Points, in no order, along strands that fork and pass close to each other.
Two points are linked if the straight distance between their rows is under 88. Some points are linked to none.
mol: [ 20  23  -6   3  -4  24  26  56  -4   3   9  20  50  26   0 -13 -18 -20
  -5  22  -6  26 -31  18  -7  -1  22   1   7  20   9  21   2 -22   4  11
  37   0   9  14  -7]
gitid: [-27  29   7  -1 -11  25  -7  18  -9 -20  36  16  23 -18  -7  10 -31  -1
   3  19   1   4  16  17  -2   0   5   5   4  -5  11  19   4  20  -6   7
 -12 -35   1  -8 -34]
Mene: [-37  -1  17  -2  51 -21 -14  -7  -5  -8   2   1  -5  -5  -6  -4   5 -20
   1  30  31   9 -19 -16 -16  31  -7   1 -13 -17 -23   1 -11   0  14  33
  31   0 -16 -24 -29]
pul: [ 15  11  -4  12  26 -33  29  -2  25  10  17   2 -17  39  -4 -11  19 -17
 -13  -7 -22  -1  -9 -12   3  22  -2   2  -5   5   6  12  13 -29  30  24
  20  13  -6 -12  -4]
manaz: [ -1   6 -12 -10  17 -10  17  -4  -5 -12   0 -22 -24   9   7  -2  29 -37
 -11  -2  22 -31  12  -1  18   2   6 -29 -18  -1  11  -6 -12  29  11 -17
 -38 -35  -5   5 -18]
puv: [  0 -25  34  22  11  -9 -45 -10  20   2  -3  -5 -28 -14  -2  11   1  -2
  28 -12  17 -29  12   2   8  15   6 -11  13   7 -17 -32 -51  14  -9 -52
  -5 -42   4 -14 -30]
Sor: [ 25 -72  10   9   7  12 -19  19  18   3 -23  -5 -12 -15  20   7  23   7
   2  -2  12  -2   2   1   5  -4  -8  10  11   0  -2 -29  -9 -22 -13   7
  -2  29 -14   4   6]
birol: [-24 -15  15   2  60 -20   4 -20  10 -15   3   4  -9  15  -9  -1  22 -34
 -20   5  26  -8 -18 -26  -8  31  -2  -1 -13   2  -9 -16  -5  -3  18  29
  12   4 -25 -21  -7]
gog: [ 27 -21 -15  -1  -4   4   2  -8  -5   7   4  -1  -7  17  31  10   9   6
  -8 -24  -2 -23  22   9   1 -18   7 -11   5  10  -1 -10  15  -3  -7  -6
  -7   9 -10  17  31]
zedes: [ 44  -9  17   7 -21  22 -31   0  -6  11 -18   2   5 -14  38  -2 -13   3
   4 -16   7  14 -22  -1  21  -6  17  -9  -1  -3  -5 -32 -18 -13  -8 -31
  29  -3  -4  32  21]
penid: [ 15  11  -1 -24  -3  28  -1  -3 -33 -15  17 -17   7 -10  20   5   7 -20
 -16  -6  20 -22  15  21  32 -26  18 -28  -3  -9   7 -17 -10  24  -3 -31
 -20 -33   8  19   3]
dodiz: [  3 -15  -9   5  13 -48  28 -44 -10  -6   7 -11 -42  11  -5  -4  19  -3
  -4 -10   8 -44  26   4 -11  19 -12 -21  -5   1   5 -16   2  28   9 -15
 -47 -20   2 -16   8]
zuza: [-10   7   8  12 -27  40 -31   7   6   0  10  18  29 -24   2  -4 -44  14
   6  16   5  22  -4  15 -13  14   7  16  17   9 -10  -3  -2 -15  -1  12
  28 -26  -1  -5 -22]
Sos: [-25   4 -26 -16   4 -13  43  -5 -16  -8   7  -6  -4  -9 -12  -1  22   2
  14  26 -11   8  19   4   8  18 -27   2 -12 -38  -1  43  22  -5   2  12
 -24  30   8   5 -12]
Ziful: [  6  -6   2  23 -33   9 -29  -3  18  27 -22   6 -16 -30  18   7  -9  34
  30 -21 -15  -5  19  11   0 -18  -7   3  24  25 -19   8 -18  11 -27 -47
 -16  12   0  13  11]
Maz: [ 15 -30  -3  11   3 -10  20   4   5   9  18  -8 -31  -2  17  12  28   2
  -9 -15  -7 -34  45  13  12   2  -3 -13   4  -2   1  -9  -7   8  -2 -24
 -39 -13 -14   0 -11]
mazi: [-30  16  35   6  50 -25 -16 -14 -10  -7  19   2 -13 -11 -20   6 -11 -11
  20  39  24   5   5 -10 -24  35  -7  -1   0 -17 -38   7 -26 -11  21  10
  48 -27   4 -37 -39]
gizo: [  8 -35 -22 -26 -17   7   4 -17  -1 -32 -40  -9  -2   4 -14  -4  17   1
  -9 -10  11  -7   5  -7  -2 -40  -6  27  -8 -14  28 -25  21  10 -14  29
  -6  39  -3   6  27]
bup: [ 13   3 -19 -35  -3  19  21   2 -20 -25   2   1  21   5   9  -9   3 -15
  -7   2   9   1  10  15  21 -25  10   7   9 -12  23   6  24  14  -9   6
  -3  18  -8  18   4]
kefot: [ -3  10   1  24  28 -32  44 -12   9  10  39   6 -13  36  -9   1  23  -2
 -24  15 -23  -1  -9   3  -6  34 -11   0   1  -3  -5  27  15 -32  37  20
  22  17  17 -10  -7]
gimaz: [ 14  10   8   1 -64  43 -25  25  -6  12  -8  -7  13 -32   1 -11 -39   6
  13  10  -7  31  -7   1  16   3  -1   6   7 -20  -5  -5 -25  -9  -5 -33
  -3  -6  17  10 -30]
vipor: [-18  36  31  -7  23 -27 -32 -17   2   0  -4 -17 -17  -6 -26  -6 -19 -22
  15   0  28   2 -10 -14   4  23   1 -17   6 -13 -37 -26 -50  11   5 -44
  24 -41   1 -17 -23]
Tis: [-49  19  -4  14  24 -41  32 -37 -21 -23  15   0 -11   3 -12  -7  29   1
 -17  26  -4 -23  -2 -12  -1  34 -21  -5 -29 -15  14  12  35   5  11  22
 -33   3  18 -22   9]
dul: [  1 -49  21   6  28 -13 -39  -2  23  17  -6   1 -14 -22   4  12  10  -1
  12  -2  33   4 -16 -14   0  23  -5  10  15  -4 -20 -22 -26   2  -3  11
  15  12 -27 -25 -20]
peb: [  3 -22 -18 -19  18 -11   1  -2  18  -6 -33 -22 -14   6  -8  -6  34 -33
   9  10   9  13 -22 -21  10  -6 -18  10 -15 -25  -4   2  -2  -3  11  35
  16  43 -20  -5  -7]
Gizu: [ -1  34 -10 -22 -26  13  -2  16  -2   1 -17  -1  19  -3 -10 -14 -17 -13
   6   7  -2  37 -33  -4   1 -10  10  15  -7 -10   0  12   3  11   8  -1
  23  17 -11  18 -15]
luf: [ -9 -10   2  17  17 -35  33 -36  -7  -7  33   2 -16  12   5   5  16  -2
 -26  -2   5 -40  23   7  -5  30  -7 -12  -2   2   0 -11  10   2  13 -14
 -29 -23   0 -15  11]
zosim: [ 23  22 -40 -21 -12  -9  29  -6   0 -12  -6 -15 -11  27  -4 -15  17 -21
  14 -14 -15 -16  14 -21  24 -11 -10  10 -12 -15  27  32  25  -1  21  28
 -13  44   5  13   2]
fug: [-30  40   2  -9  -5  29  22  17 -21 -15  25  25  29   4  -9  -9 -12 -20
  -6  16  -7  -6  -2   5   4 -13   9  12   2   9  27  28  22  18   4  10
 -22 -10  -3  -2 -33]
mus: [-29 -55   7  17  16  28   6   8  24 -11  11  29  12   3 -18  17   7   2
 -14   7  -6  -1   0  -3  -7  -5  -9  12  -7  -9  14 -19   8 -14  -3  27
 -36  24 -11 -24   1]
bifo: [ -1  28   5  -1 -20  18 -36 -10 -11   6   0 -10  12 -22   4  -3 -35  27
   4   1  -4  25  -2  -5  20   2  -1 -13  -1  -5 -22  -8 -24  -6 -17 -32
  25 -16  22  13  10]
vid: [  8  31 -11  -7 -25  15   9  33  -5   9  10  -4  19  -9  -7   2 -12  -5
  16  14 -18  25   8   6  17  -2  -4 -13  12 -15 -29  28 -20 -16  -1 -16
   5   2  14  17 -19]
tede: [ -2 -34   2 -18 -10  15  12  10 -16 -14  -8 -12 -20 -15   4   0  26  -3
 -16   2   1 -33  22  16 -14 -36   8   6   7   6  48   6  13  32 -21  10
 -67  -4   6  -4  -7]
beke: [ 28 -36  -4   2  13   5 -10 -31   4  15  -7  -7 -19  19  34  14  22   2
   0 -29  14 -45  32   7 -13 -18   7  -9   8  16   9 -26  -1  -6  -3 -11
 -14  -9  -8   9  36]
Zufod: [ 12 -24 -14   5  -2   4  35   6 -24  -2  28 -12 -19   3   3   6  31   1
 -12   1  -5 -31  42  15  20   6 -12 -10   6 -19   9  11   1  10   1  -4
 -47  -1  -2   7 -16]
kedip: [ -2 -32 -16 -20  -4  -2   2 -33 -15 -27 -25 -18 -14  11  -1   1  19  11
 -13 -15  13 -22  20 -14  -8 -34  -3  11 -16 -14  31 -12  28  26 -15  24
 -30  25   1   4  38]
rep: [-33   7  -4  -8  11   2  18  12   1 -19  19  14   1   1   5  -5  10 -27
 -19   9 -10 -12   5   0  -2   1   1  12  -7   1  29  20  20  27   5  25
 -38   4 -17 -16 -26]
Vikol: [ 22  18 -21  -3 -44  26  10  26 -10  15 -15  32  56  10  -2 -13 -17  16
  25  -3 -12  21 -14  28 -28  -6  12   4  26  41  17   0   6   3 -17 -10
  22 -16  25  18  30]
Nop: [-27 -14 -12  -3   0  -9   4   9  18  25 -14  15  -2  -8 -24  13  -7  10
  11   5 -11  29 -18 -11 -30  12 -13  30  12   2 -16   8   8 -15   3  27
  14  40 -30 -10  -6]
Pomi: [-25 -21  -5   1  24 -59  38 -35  -5   2  21 -11 -30  -6 -21   3  34  11
   8  29  -3  -8  16   4   2  45 -35   1  -2 -38 -21  15   7 -12  14  -6
 -18  17  15 -26   1]
suvib: [  6  -7 -11 -26 -26  23  15   6 -36 -12  -8 -18  -1  -6  10  -1  15  -4
  -1   3   5 -20  30  25  13 -30   2   3  17 -10  23  -1  15  27 -19  -9
 -39   8   2  15   0]
Sev: [ 10 -41  20  10  30  -5 -31  -1  25  11 -17   5 -10  -2   6   3   4 -15
 -14  -4  18   5 -27 -23   0   5   8  10   7   4  -1 -26 -17  -1  12  15
  22   5 -43 -15  -6]
zegok: [ 42 -19 -14   5 -25  11  20  34  16  25  -2   0  -6  11  20   0  16  -5
   2 -24 -43 -14  26   8  -3  -7  -5  12  22  19  14  19  -1 -12   7 -10
 -30   4 -21  16  -6]
monol: [ 17 -16 -12  -2  -2  12 -10  -7  -5   2   9   1   4  -5  27   7   4  21
   6  -4   4  -6  34  19   2   4   3 -21  12   1 -24 -12   4  -8 -21 -12
   7   8   2  18  22]
mebiv: [-19  67   8   6  25   9   7 -12 -24 -16  37 -11  24  21  -5   6 -18   4
 -17   1  20  -2   3  -9  14  -8  10 -33 -19  10 -11   1  -5  13  -6 -22
  -1 -42  33  -1   8]
Puz: [-17  34   7 -13 -31  30 -13  14  -5  -3  -3   7  13 -26  -4 -12 -31 -23
   2  19   6  33 -37   2   6   1   3  17  -6 -11   6  15   0   9   6   4
  15   5  -7   0 -41]
Rofug: [-10  57  -3 -20   9  -1  -6  -9  -8 -14  -2 -19   3  15  -2  -5  -8 -25
 -20 -17  10  10 -35 -19  18 -28  16  -5 -23  11  13   3  -3  35  15 -23
  11 -18  -8   6   5]
ris: [ 18 -79  14   8  21   2 -22   1  21  14 -16 -15 -28  -6  20  16  32   6
  10 -16  27 -18   5  -1   5 -10   6  -6  12  12   0 -42 -18 -10 -12  -7
  -6  10 -10  -4  -3]
ziro: [-24  -9  -2  -1  27 -27  10 -24   6  -9   0  -3 -16  14  -7   5   7  12
 -19 -10  -2 -13   3 -11 -14   3 -14   1 -14  10   8  -9  23   7   9  20
  -6  10 -14 -17  23]
dip: [ 38   2 -12   0   4   0  10  33   9  11  -9  -3   4  15  18  -1   6 -27
  -4 -14 -12  15 -13   0   9   6   2  -2   3   5  -6   4  -3 -25  13   6
  28  18 -22  15  -1]
kemam: [-15  -8  -1  17  16 -43  17 -43   4   8  22   4 -25  11  -7   3  21  23
 -23  -8  -8 -16   8  -4  -9  25 -17   0  -4   3  -2   2  30  -6  14   5
 -15  -2  -3 -22  24]
defo: [ -6 -10  18  12  42 -17 -18  -1  21   7   2   9  -2   9  -7   8   6 -23
 -20 -10   8   8 -25 -31 -13  11   7  17   4  11   1  -3   0   3  25  33
  36   4 -43 -15 -12]
Vadas: [-36 -23  -5   4  40 -43  34 -26  -4 -21  10 -13 -21   4 -27  -7  42  -6
  -6  35   5 -20   2  -4   3  37 -28 -17 -20 -33  -4  -3  12  -8  23  12
 -44  17  17 -27   0]
fuzu: [  1 -38  -3 -11  12   5  17 -20  -6 -30  10  15   2  19  -4   3  13  -5
 -43  -4   2 -38  17   6  -9 -22   3   8  -8  -1  49  -5  30   1   2  15
 -51  -2   3  -8  32]
kur: [ 24  -1   5  10 -46  19 -27  36  17  19 -20   4  13 -29  15  -8 -17   2
  21   0 -12  30 -16   4   0   8   2   5   9   3 -18  -1 -11 -19  -9 -12
  17   7 -10  14 -14]
Nor: [ 49  17  13 -10 -60  38  -2  33 -15  13 -22  29  35  -3   8 -25 -35   1
  10 -11   3  34 -53   4   1   0   3  12  -2  -2  32 -25 -11 -24   2 -30
  13  -3  18  25  12]
Lepug: [ 14  23   6  29 -18  23  -9  40   3  22   7  23  40  18   3  -8 -34   7
  -2   8 -14  23 -27  18 -23   8  21   6  11  42   5   3  -6 -20  -4  15
  35 -17  13   4   3]
Pizut: [ -1 -15  32  29  16   3 -58 -19   7 -13   7   2 -12 -32  -5  -4 -39  12
  23  23  24   3   4   3  14  30   0   3  14 -19 -27 -31 -27 -22  12   4
  37 -49   6 -23 -25]
ratad: [ -5   5  12  10 -39  44 -33  15   1 -13  16   8  10 -30   1  -8 -45   3
   8  26   4  17   2  19  17   7   3  16   5 -22  -2 -22 -20 -14   2  -5
   0 -30  15  -3 -39]
rif: [ 29 -16  -2 -10 -17  23   2  26  18   5  -8 -13   5  -5  19  -5  15 -36
  -7  -7   0   2  -9  10  25  -5  11   0  -3 -11   9  -9 -13  -5   8  -8
  -1  13 -20  17 -27]
pime: [ 21  21  -5  17  20 -36  27 -23  -7   7   8  -8   6  54   1  -5   6  13
 -20 -14 -15  -8  -9  -4  -7  -2   3  -1 -10  25   3   7  28  -4   8  22
  33  -3  10   8  41]
mobo: [-14 -23   4  17  10 -26  -9 -25   5  16   5  14 -20 -16   6  28  -2  48
  14  -9  -6 -14  26   6 -15  11 -15  -3  14   5 -28  -1   9   2 -23  -7
 -13  14   7 -17  17]
mun: [  5 -37  30  26  22 -10 -57 -14  17   7   1   7 -16 -32   9   6 -22  16
  27  11  32   7  -6  -6   5  29   1   4  19  -5 -22 -26 -40  -2  -3   0
  24 -23  -8 -25 -21]
tufos: [ 22 -10 -14 -10   7   0  19  13 -23   7  26   0   6  -9   9  11  10   9
  13   9   1   1  39  23  17  16 -13 -29   5 -31 -31   9   4 -17 -11  -4
   1  11   9  15   9]
gire: [-10  34   6   2 -15  11  -6  26  -4   2  17  -3  28 -16 -17  -3 -34   6
  22  21 -11  29  10   9  -1   0  -2 -10   5 -21 -34  37 -26 -25   9   5
  27 -15  19  -5 -41]
pak: [ -4  58   4  39   4   2   8  17 -12  33   8 -11  29  28 -17   9 -33  29
  -5  27 -17  20  -8   4  -8   4   7 -23  -3  24 -20  23 -15 -15 -22   6
  36 -19  43   1  13]
lek: [ 19 -16  -6 -25  -1  24  16   0 -27 -12  -5 -33 -16   4  24   7  27 -24
  -8  -9  20 -32  26  18  23 -33  15 -11   6 -11  30 -16   1  25  -3 -14
 -29  -8   5  25  -2]
Leme: [-39 -15 -14   2  -7  -8  18   6  -6  -3   9  19   1 -22 -21  12   3  15
   8  30 -11  12  14   8 -10  21 -22  12  -2 -22 -15  29  21  -1 -17  20
 -23  27   2 -13 -19]
Tok: [ 12  36 -23  -8  13 -31  28 -31   5 -26   8 -14 -13  52  -6 -14  13 -23
 -13 -20  -3 -19  -2 -30  11  -3   8   2 -26  -1  34  11  26   5  33  23
  10   1   5  -2  16]
silov: [ 43  11 -10 -18 -63  12  22  37 -20  -3 -35  22  38  -6  -2 -33 -13 -11
  21  -6   4  42 -55   9  -2  -6  10  11   5   4  16 -13   5 -12   3 -16
  36   4  12  24  11]
vizif: [-22   6   3  16  17 -56  45 -29  -2   6  36  -5 -20   5 -17  -9  31   6
  -8  31 -22  -2   0  -4   2  42 -26  10   7 -16 -14  33  17 -26  35   6
   8  12  23 -20 -12]
Davo: [ -9 -15  -1  -9  -8  -6 -14  11  16  16 -25  -5 -18 -18  -1  10  -5  -1
   7  -5  -2  15  -5  -8  -8  -3 -15   7  12  -1 -12   3   2  10 -13   5
   4  22 -22  -6 -11]
nomi: [ 15   6   4 -12 -29   9  -6  41  11  21 -12  -6   2 -21  -1  -8  -3 -15
  23   7 -17  26   2   7  -1   6 -11   0  21 -23 -23  24 -27 -18   1 -14
   7  25  -9  12 -31]
lop: [ 55  -8  16  -2 -47  36 -20  22  -6   1 -25  17  18  -6  35 -16 -22   1
   4  -9   3  20 -38   6  13   6  13  11   1   2  15 -30 -13 -21  -5 -30
  22   3   2  33  14]
vasa: [-29  47   2  -9  17 -23 -11 -15  -5   1 -14 -15 -10   5  -7  -3  -3 -10
 -11 -13  -3  -1 -11 -18   3 -12  -2 -13 -18   8  -6   7   8  33   3 -15
   6 -14 -14   2   2]
Sani: [ 14  11  29   6  -3   2 -31  10  28  29  -6 -17 -13   1   5   8  -7 -26
  -8 -29  -9   7 -33 -15  29   2  11  -8   5   7  -5 -22 -44  -7  17 -34
  26 -12 -16  10 -16]
fumir: [-10  23  10  31 -19  35 -29   6  14  12  15  31  34  -5  10  -4 -47  33
   2  14  -2  17  -2  12 -27   3  13   9  19  37  -8   8   1  -9 -12  15
  31 -29  15   1   5]
Disot: [  9  42   7 -11   7 -19 -15   8  -6  31  -7 -29   6  -8 -16  -2 -15   6
  15  -6 -15  42 -19 -12  13   1   0 -26   1   0 -42  12 -29 -17   0 -31
  41   4  11  10  18]
neniz: [ 27  41  -9 -23 -43  10  18  23 -17  -2 -31   1  29  -1  -8 -28 -19 -15
  19  -3  -4  39 -64  -5  10 -10   7  12  -5  -5   1   7  -4  -5   3 -17
  30  19  17  24   7]
tevi: [-33  -8  -7 -10   7  -4   8  -5   8 -18  -4  15  -7  -2 -12   6  10  -6
 -22  -3  -9 -10  -5  -9 -14 -12  -5  23 -14   9  26  -2  25  25  -1  38
 -22  16 -15 -20   5]
zoko: [ 10   1  14  -7 -13  30 -22 -11 -16  -1   5 -23  -7 -13  24   8   2 -13
  -7 -11  27 -14   5   8  30 -15  20 -23 -18  -9  -2 -34 -37  17  -3 -46
 -12 -35  11  19   4]
lesi: [-15  26  15 -15  10  26 -13 -15 -12 -18  24  16  24   3  16   4 -23  -3
 -24  -6   2 -16   3  12  -1 -21  25  -7  -8  29  22   8  19  23 -10 -14
 -14 -53   1   4  23]
kam: [ 10  30  -7   3 -46  14 -25  -1 -10  20 -34   3  20 -13  -1 -10 -40  31
  20  -1  -2  43 -47  -1 -23   2  13   2  -3  18  -6 -12   1  -1  -8 -17
  37   0  10  29  26]
nono: [ 17  25 -16  17 -18  -4   3  34  -1  29   0  15  17  -4   1   0 -25  36
  30   5 -32  24  15  25 -11   7  -3 -18  16  25 -26  22 -14 -30 -19 -16
  18   2  21  19  16]
Sefe: [-12  27  -3  12 -18  -1  -6   9  -3  24  -6  11  10  -9 -17  11 -32  44
  30  15 -15  31   5   8 -25  17  -1  -9  12  18 -34  22   1  -9 -17  10
  33  -6  18   7   7]
tisas: [ 11  -4 -21 -12 -13  -2  19   7  16 -17 -19  16  18  19  -4 -18   1  -6
  -7 -15 -12   0 -13 -12  -8 -24  11  30  -3  15  26  -2  20   0   3  32
  18  20 -16   9  14]
fik: [-28 -41   8  14  16  -6   6 -27   1 -28  10   0 -14  -3  -7   6  20   4
 -39   7  -2 -37   9   3  -8   1 -10  -7 -20  -3  38 -12  26   9   0  13
 -64  -7   7 -26  22]
rig: [  4 -65   9  13 -20  29 -25  13  21  17 -22  15   1 -27  15   9   9  22
  11  -7   8  -2   3   2 -19 -17  -5  22  15  13   2 -16  -2  -6 -33   1
 -22  28 -13  -9   1]
Zoda: [-32  43  20   2  22 -24 -30 -21  -8   8  -4  -2  -1  -3 -11   4 -17  12
   1 -16   6   4  -9 -16  -8   3   1 -15  -3  19 -25  -5 -10  33  -5 -20
  20 -27  -8 -12   9]
gufi: [-18 -63   8   3  -5  20 -13 -13  11   7 -19   8  -6 -20   5  18  13  27
   5  -7  14 -11  14   3 -21 -27  -7  15   2  14  11 -15  17   3 -30   9
 -39  26  -3 -10  16]
zum: [-12   1 -24 -19   0 -18  16 -29 -34 -17  -9 -20 -23  -3  -1  -1  13  12
  -2  -4   7 -19  28  -1  -3 -16 -11 -15 -13 -13  14   2  32  32  -8   8
 -34  18  -3   5  23]
vegi: [ 12 -14  16  16  -3  -1 -28 -12  10  25 -12   4 -25 -11  27  13  11  33
  20 -26 -13 -25  35  10  -3 -19  -1 -14  24  23 -18  -8 -16  13 -17 -51
 -18  -6   1  11  13]
siti: [-24 -45  12  -5  10  42   0   7  -1 -30  16  30  30  -4  -4  11   1  11
 -23  19   9 -13  11  16  -7  -7  -2  13  -1  -5  22 -19  15  -1 -29  24
 -26   6  -1 -15  -5]
Mef: [-11  -8  -3   9  14 -13  -2  10   5  16 -17  26   9   2 -17  10 -13  15
   2   4 -11  38 -35 -20 -45   9   8  24   5  17 -13  10   9 -16   1  46
  36  29 -22  -2  16]
nud: [-31  43 -17   3  16 -33  40 -28 -24 -14  11  -5  -9  19  -6 -11  15   7
  -7  13   2  -7   5 -10   1  18  -9  -5 -23  -6  -2  30  41  18  12  17
  -5  -5  14  -5  17]
zal: [ -9 -44   4   5  31   4  10   2  12   0  12  14   9   6 -10  17  13  10
 -13  18 -11   8   1  -1  -3  19 -13   0  -8 -18 -12  -5   5 -27   4  30
  -8  27 -12 -19  13]
nafe: [  3 -48 -11 -10   8   1   1   2  19 -17 -27 -18 -19   5 -17  -2  36  -3
  -7  -4  14  -4  -7 -10   8 -16 -18   9 -11 -19  13 -28  11   1  -3  30
 -15  37  -9  -9   3]
padi: [ 36  -8  25  -9 -13  19 -27 -20 -10  11 -23 -27 -12   1  27   0  -3 -18
  -7 -17  25  -4 -21  -4  29  -4  12 -21 -16 -14   2 -50 -35   6   2 -45
  10 -19   0  25   9]
borim: [-32  41  20   7  20 -17 -25  -9  -8   1  18  -2  -3 -12 -19   8 -29   7
  15  21  12  18   7  -5 -15  18  -5 -10   3 -16 -48  12 -21 -11  13   6
  50 -28  18 -21 -24]
dolav: [ 23   0 -24  15 -26   8  23  16  12  21  -1  33  32  18  10  -6 -12  29
  13  -7 -30   1  -3  29 -36  -3   6  10  23  48  14  14  17  -3 -18   0
  -5  -7  12  25  25]
fisab: [ -7 -11 -14  -3   8 -32   9 -29 -17  -7  -5 -23 -36  -8  -2   0  27  -2
 -13  -8  17 -40  30   5 -13 -16  -2 -18 -16  -2  23 -11  14  37  -5  -1
 -55 -15   9  -7  20]
toduv: [ 26 -34  -6   1 -23  10   4  35  27  17 -12 -15 -14   4  18   6  26 -21
  -2 -21 -21 -13  12   8   8 -17   7  16  15  10  17  -2  -8  -6   5  -1
 -15  11 -25   8 -19]
lesan: [-21 -62  10  12   5  -4 -12 -15   3  -2 -10  -4 -33 -19   3  15  20  35
  -6  -1  14 -27  20   9 -24 -35   3   1   2   7  28 -17  12  18 -30   0
 -76   4   9 -24  25]
fid: [  7  -8  16   1 -14  -7 -25   4  21  27 -31 -21 -23  -3   4   2   7 -12
   0 -26 -11   1 -18  -8  15 -11  -1   2  11  14   0  -3 -13  11  11 -21
  14  -1 -35   0 -11]
subiv: [-29  -9   7   0  -5  26 -17   8   1 -26  21  24  21 -24   4   2 -18   1
  -8  20  19   0  18  18   4   8  11   7  -3  -4  10  -5  14  10 -21  15
 -11 -19   1 -13 -24]
bib: [ 10  21 -34 -20   1 -11  36   7   9 -20   0   6   7  25  -4 -34  17 -27
  14  11 -17  -2 -13 -20  16  -8  -2  30 -18 -17  23  31  25 -17  37  44
  13  44  12  14  -7]
bam: [ 18  16 -11 -14   5  -4  19  17 -16   0  19  -4  10  -5   2  11  -1  -5
  16  15   1  15  32  12  21  14 -11 -28   0 -39 -44  35 -19 -19   5 -16
   8  -1  12   7 -22]
Voma: [  4  13  -9  19 -32   3 -18  19  14  33 -13  11   7 -24   5   3 -22  38
  40  -7 -32  12  21   7 -15  -5 -13  -8  35  14 -36  19 -17 -15 -19 -39
   1  11   7  16   9]
duged: [ -5 -11 -30  -3 -11 -21  34  -3 -15   2  12 -17 -21 -15 -10  -6  25   0
   7   8 -15 -11  32   5  17  15 -27  -2   1 -28  12  34  10  12   2   0
 -52  26   6   0 -14]
ziza: [ -2  -9 -16   3   6 -17  14  -9  16 -10 -23  11   5  18 -22  -3  -7  17
 -11 -13 -18  14 -28 -22 -19 -12   5  29 -10  14  10   0  25   0   6  40
  27  27 -13   0  24]
Misip: [ -8 -60   9 -12  -8  16  -4  -1  -1 -10 -17 -11 -25  -2 -15   7  27   9
 -20  -8   5 -37  19  12 -28 -45   6  22   1   8  54  -5  20  20 -16  12
 -75   7  13 -13  21]
tifu: [ 16   2 -25 -18  -4 -22  19 -22  19 -36 -13 -16 -14  37  -7 -12  19 -30
  -7 -25  -1 -30   1 -37  14 -14   2  11 -28  -9  39  11  19   1  26  27
   2  23  -8   3   9]
Fir: [-31  57  -4   1  30 -14  29  -6 -32 -16  29  -3   9  18   1  -3   6  -2
  -8  15  15  -1  11  -7   2  15  -2 -17 -22  -2 -10  21  12  26   8  -7
  -4 -18  17  -5  -3]
gev: [-38  63  23  13  12 -13 -30 -15 -13   9   6  -7   3  -6 -21  10 -31  31
   5   0   6  23   1 -15 -15  10   4 -14  -1  11 -31   9  -4  15  -3  -2
  38 -26  17  -2   9]
Ler: [ -7 -14   3  -2  21  -7   4   6   1   6   5   8  10  -6   2  11  -1   4
   5  20  -3  22   9   4 -12  26  -3  -4   2 -17 -38  17   1 -20  -4  24
  27  11  -9  -3 -13]
Livu: [ 40  19  -1   4  -8  27   9  38   3  -2   7   8  35  10  13   0 -12 -22
   1  -5 -12  16 -24  11  21  -8  24 -11   1  12   1   8  -2 -23   1 -10
  26  -3   2  19  -3]
Bifa: [  0  16 -27 -14  25 -19  10   7  11 -12 -14  -7  -3  19  -9 -21  16 -36
  10   7 -11  10 -25 -29   6  -4  -9  22 -20 -20   8  18  13 -14  27  40
  27  46 -14  -5 -10]
gokig: [-11  -3   0 -22   9  18   5  -9 -21 -28  10  25  12   6  10   3  -2  -4
 -27  -5  12 -25  13  18 -12 -32  17  12  -4  12  36   4  40  26 -21   6
 -37 -23   0   6  30]
Vibi: [ 12  52 -14 -12  19  -8  22 -12  -2 -20   7 -12   5  50   0 -13   2 -23
 -17 -19 -10 -10 -17 -26  12 -27  19  -4 -20  16  20  15  18  23  20   4
  24 -12  -1   4  15]
zenun: [  2  24  26  -4 -13   2 -45 -17   8  13  -4 -24 -17 -24   0  -6 -15 -10
  -6 -21   3  16 -30 -27  27   0   0  -7  -8  -4  -5 -27 -55   0  -5 -55
  -1 -20   6   1 -12]
gurun: [-24  45  15 -11  10 -12 -35 -17   0   1   3 -22 -11 -22 -29  -7 -19  -1
   5  -3  11  22  -9 -23  15   5  -9 -11  -8 -14 -30 -15 -58  -7  -3 -45
  14 -25  19 -13 -14]
mup: [ 30 -67   3   4  21   4  -6 -19  23   6 -15 -16 -36  20  18  13  34  -4
 -12 -27  24 -44   9  -2  -6 -16   7  -8  -4   9   9 -43  -9  -8   6   8
 -21   9 -12  -1  22]
zud: [ 32  14 -15   0   7 -20  23  23  27   8   1  -6  -8  37   7  -5  19 -34
  -6 -17 -26  -1  -4 -10  14   3   1   0  -4   5   8  21   4 -20  34  15
  18  19 -20   6 -12]
zavan: [ 15   3 -29 -37 -15  12  39   1 -16 -35 -15  15  35  21  -4 -15   3   0
  -1  -1  -4   8 -16   9   8 -25   8  25   4   3  16   4  35  -6 -10  24
  23  20   4  15  21]
vadem: [ 36   3  -5  17 -18   3  14  14   6  24   8  22  12  20  23   0  -4  13
   0 -20 -43 -14  17  19 -13 -11   9  -5  20  40  15  23   7 -19  -1 -18
  -9  -1   1  24  24]
Tobe: [-36 -10   1   7  -3  19   4  13   2  -4  14  31  11 -24 -14  13  -8  20
   7  28   1  28  10   2 -20  21 -13  10   4 -18 -23  19   9 -15  -7  40
   7  14  -1 -23 -30]
nobo: [  3 -15  17   5  17 -15 -13  -1  17  13   5  -7 -21  -1   5  17  11 -10
   8 -19   6 -23  22   4  11  15   2 -14  14   8 -19 -19 -32  12   0 -33
 -16 -19 -14 -10 -13]
lalan: [-18  49   0  19 -22  15 -13  22   1  17  12   6  23 -13 -25   4 -46  30
  29  19 -17  29   5   3 -25   6   0   2  12   2 -35  31  -6 -18  -5   7
  34 -16  31  -2 -16]
zam: [-12  54  11  -1  11  23 -10 -15 -17  -7  23   2  39  18  10   4 -28   9
 -21  -4  13   5  -8   5  11 -24  26 -15 -14  24   9   1  13  20 -12 -22
  13 -42  13   8  19]
Vob: [ -8  -5  32   9  18 -17 -39  -3  14  -9   5 -17 -16 -20 -21   0 -13 -20
  24  -1  27 -16   0   2   5  27  -2 -17   5 -10 -21 -39 -57  12   0 -30
  10 -51   5 -25 -40]

Follow the links from the first point to the second, and from the first to the third. Name the last point that the two ways share.
rig; zoko; fid | suvib
zoko; tufos; Maz | suvib
nono; lek; kefot | vid
Vikol; nud; mol | dip
zegok; Vadas; ris | dip

A fork is a point with three links. Follow the links from the first point to the second and name the forks in between, in order.
tede; Sos | suvib
nud; zegok | dip
monol; rif | vid > dip
zud; monol | dip > vid
ris; Lepug | vid
nono; bup | vid > suvib

A fork is a point with three links, a tip a point with one. Leave the first point through the second and follow the links. Name the first fork or tip that comes.
lesan; gufi | vid
Gizu; neniz | suvib
padi; zedes | Puz
nud; Tis | dip
Tis; nud | fik
Mene; birol | Pizut
gire; lalan | vegi

Name the points in between on the shortest way along the links from the first point to the second, in order.
fisab; defo | zum > kedip > gizo > nafe > peb > Bifa > bib > zosim > tifu > Tok > Vibi > Rofug > vasa > Zoda > gev > borim > mazi > Mene > birol
zegok; ratad | toduv > rif > dip > Livu > mol > Lepug > fumir > zuza
fuzu; dolav | gokig > lesi > zam > mebiv > Fir > nud > Tis > Vadas > Pomi > vizif > kefot > pul > zud > dip > rif > toduv > zegok > vadem
vipor; suvib | gurun > zenun > Sani > fid > Davo > Nop > Mef > ziza > tisas > zavan > bup
Sani; mus | zenun > gurun > vipor > Vob > puv > nobo > Maz > Zufod > duged > Sos > Leme > Tobe > Ler > zal
